A landscape with many valleys, sampled at points; each row gives a point and its height.
From any point a ball rolls to the lowest of the 6 points nearest to it. It stops when none of these is lower. Distance is the straight distance between rows; heights are no part of it.
Fonep h=322: [141 120 180 123  78 160 138 125  86]
buvu h=251: [181 121  85 114  82 126 116  87 152]
rop h=929: [ 91 136  99 140 201  96 127 159 157]
Fimu h=267: [193 135  64 114  85 109 105  88 147]
ded h=275: [ 76 174 190  96 173  87 142 193 102]
Ton h=244: [104 125 158 139 143 148 136 139 114]
poda h=123: [ 73 153 184 117 168 110 138 180 109]
kime h=632: [121 111 148 137 111 151 133 123 115]
Zod h=354: [136 105 124 135 112 150 129 109 134]
vabel h=52: [218 161  61 109  77  91  89  95 167]
mig h=561: [139 104 131 132  97 152 130 109 131]
kapif h=285: [105 114 136 149 144 144 132 130 126]
Lari h=294: [147 115 164 111  62 150 136 112 108]
Soti h=238: [145 109 101 139 112 141 125 106 131]
Letem h=683: [130 112 147 128  97 163 137 112 115]
dima h=363: [143 116 172 132  80 155 138 119  95]
padim h=460: [ 63 152 160 109 183  83 146 183 141]
tun h=197: [176 116 130 100  56 140 123 100 151]
zus h=98: [123 107 116 141 132 143 129 111 133]
lotu h=635: [ 84 129 126 134 192 114 136 161 146]
rimi h=375: [121 116 169 131 111 159 134 130  97]
kir h=100: [ 65 157 171 104 173  78 151 188 128]
sufif h=234: [ 95 117 136 145 164 134 130 141 134]
Rukot h=331: [165 138  57 149 137 118 115  90 126]
venu h=434: [151 109 149 119  72 153 130 113 119]
kegap h=189: [ 67 155 176 106 169  91 143 190 111]
Suduz h=513: [133 129  73 159 173 129 118 115 139]
Numak h=257: [123 118  92 152 160 135 124 110 138]
Saru h=188: [ 82 130 152 135 167 122 132 155 130]
berog h=106: [ 88 131 167 130 154 136 132 156 108]
Palu h=735: [108 138  75 157 206 107 128 132 144]
Kas h=272: [166 123  72 143 114 127 121  92 137]
Rolob h=70: [162 123 179  98  53 154 137 114 105]
didog h=706: [129 143  56 167 192 113 118 115 137]
zufe h=219: [175 113 137  94  52 136 127 104 145]
Vuzov h=291: [112 121 102 152 172 131 125 125 137]
bavan h=300: [149 121  69 150 145 129 118  98 138]
dize h=381: [ 69 173 190  84 167  63 148 195 115]
Luv h=650: [103 127 105 151 195 111 125 145 145]
Pumal h=415: [128 122 168 130  93 155 131 124 101]
pon h=99: [103 119 115 153 169 130 130 134 137]
Kab h=119: [ 99 149 191 126 146 138 136 170  86]
lesu h=43: [ 72 144 169 121 172 106 138 173 119]
Vobin h=304: [130 129 179 127 103 160 137 135  79]
lib h=172: [130 113 105 144 131 145 127 112 129]
Sopu h=62: [163 113 119 111  67 137 125 101 145]
turon h=268: [153 108 101 128  92 139 125  99 137]
fefu h=206: [108 125 174 132 130 158 134 145  96]
Vaku h=278: [169 129  60 145 121 118 114  87 134]
Mifu h=231: [181 116 104 102  61 128 112 100 163]
Votof h=276: [187 138  55 135 103 114 105  87 139]
papov h=461: [108 123 105 148 189 120 124 138 143]
Zagam h=292: [198 135  88  98  68 107 110  93 165]
rerir h=42: [ 93 134 181 135 146 141 137 157 106]
radel h=462: [214 150  91  92  63 102 102  99 177]
Gula h=141: [ 82 149 186 122 160 123 133 174  94]
kug h=63: [ 74 137 153 119 184 102 142 176 137]
dem h=269: [160 116  82 137 106 137 115  94 139]
fip h=473: [151 107 126 123  85 152 131 103 135]

Call two points neighbours if one is among the 6 nearest of the other. Go from one point of each pair to the other, from neighbour to neighbour, staying as low as possible. Name the highest point that can't be avoided.
vabel, zus => turon
zus, rerir => Numak
Rolob, vabel => Mifu
rerir, lesu => poda
Sopu, Rolob => zufe
rerir, pon => sufif

For each start below, name every point that the ball comes to, in order.
lotu => kug > lesu
Pumal => Vobin > fefu > rerir
Vaku => Fimu > vabel
Suduz => Numak > zus
Rukot => dem > Soti > zus
dima => Lari > Rolob
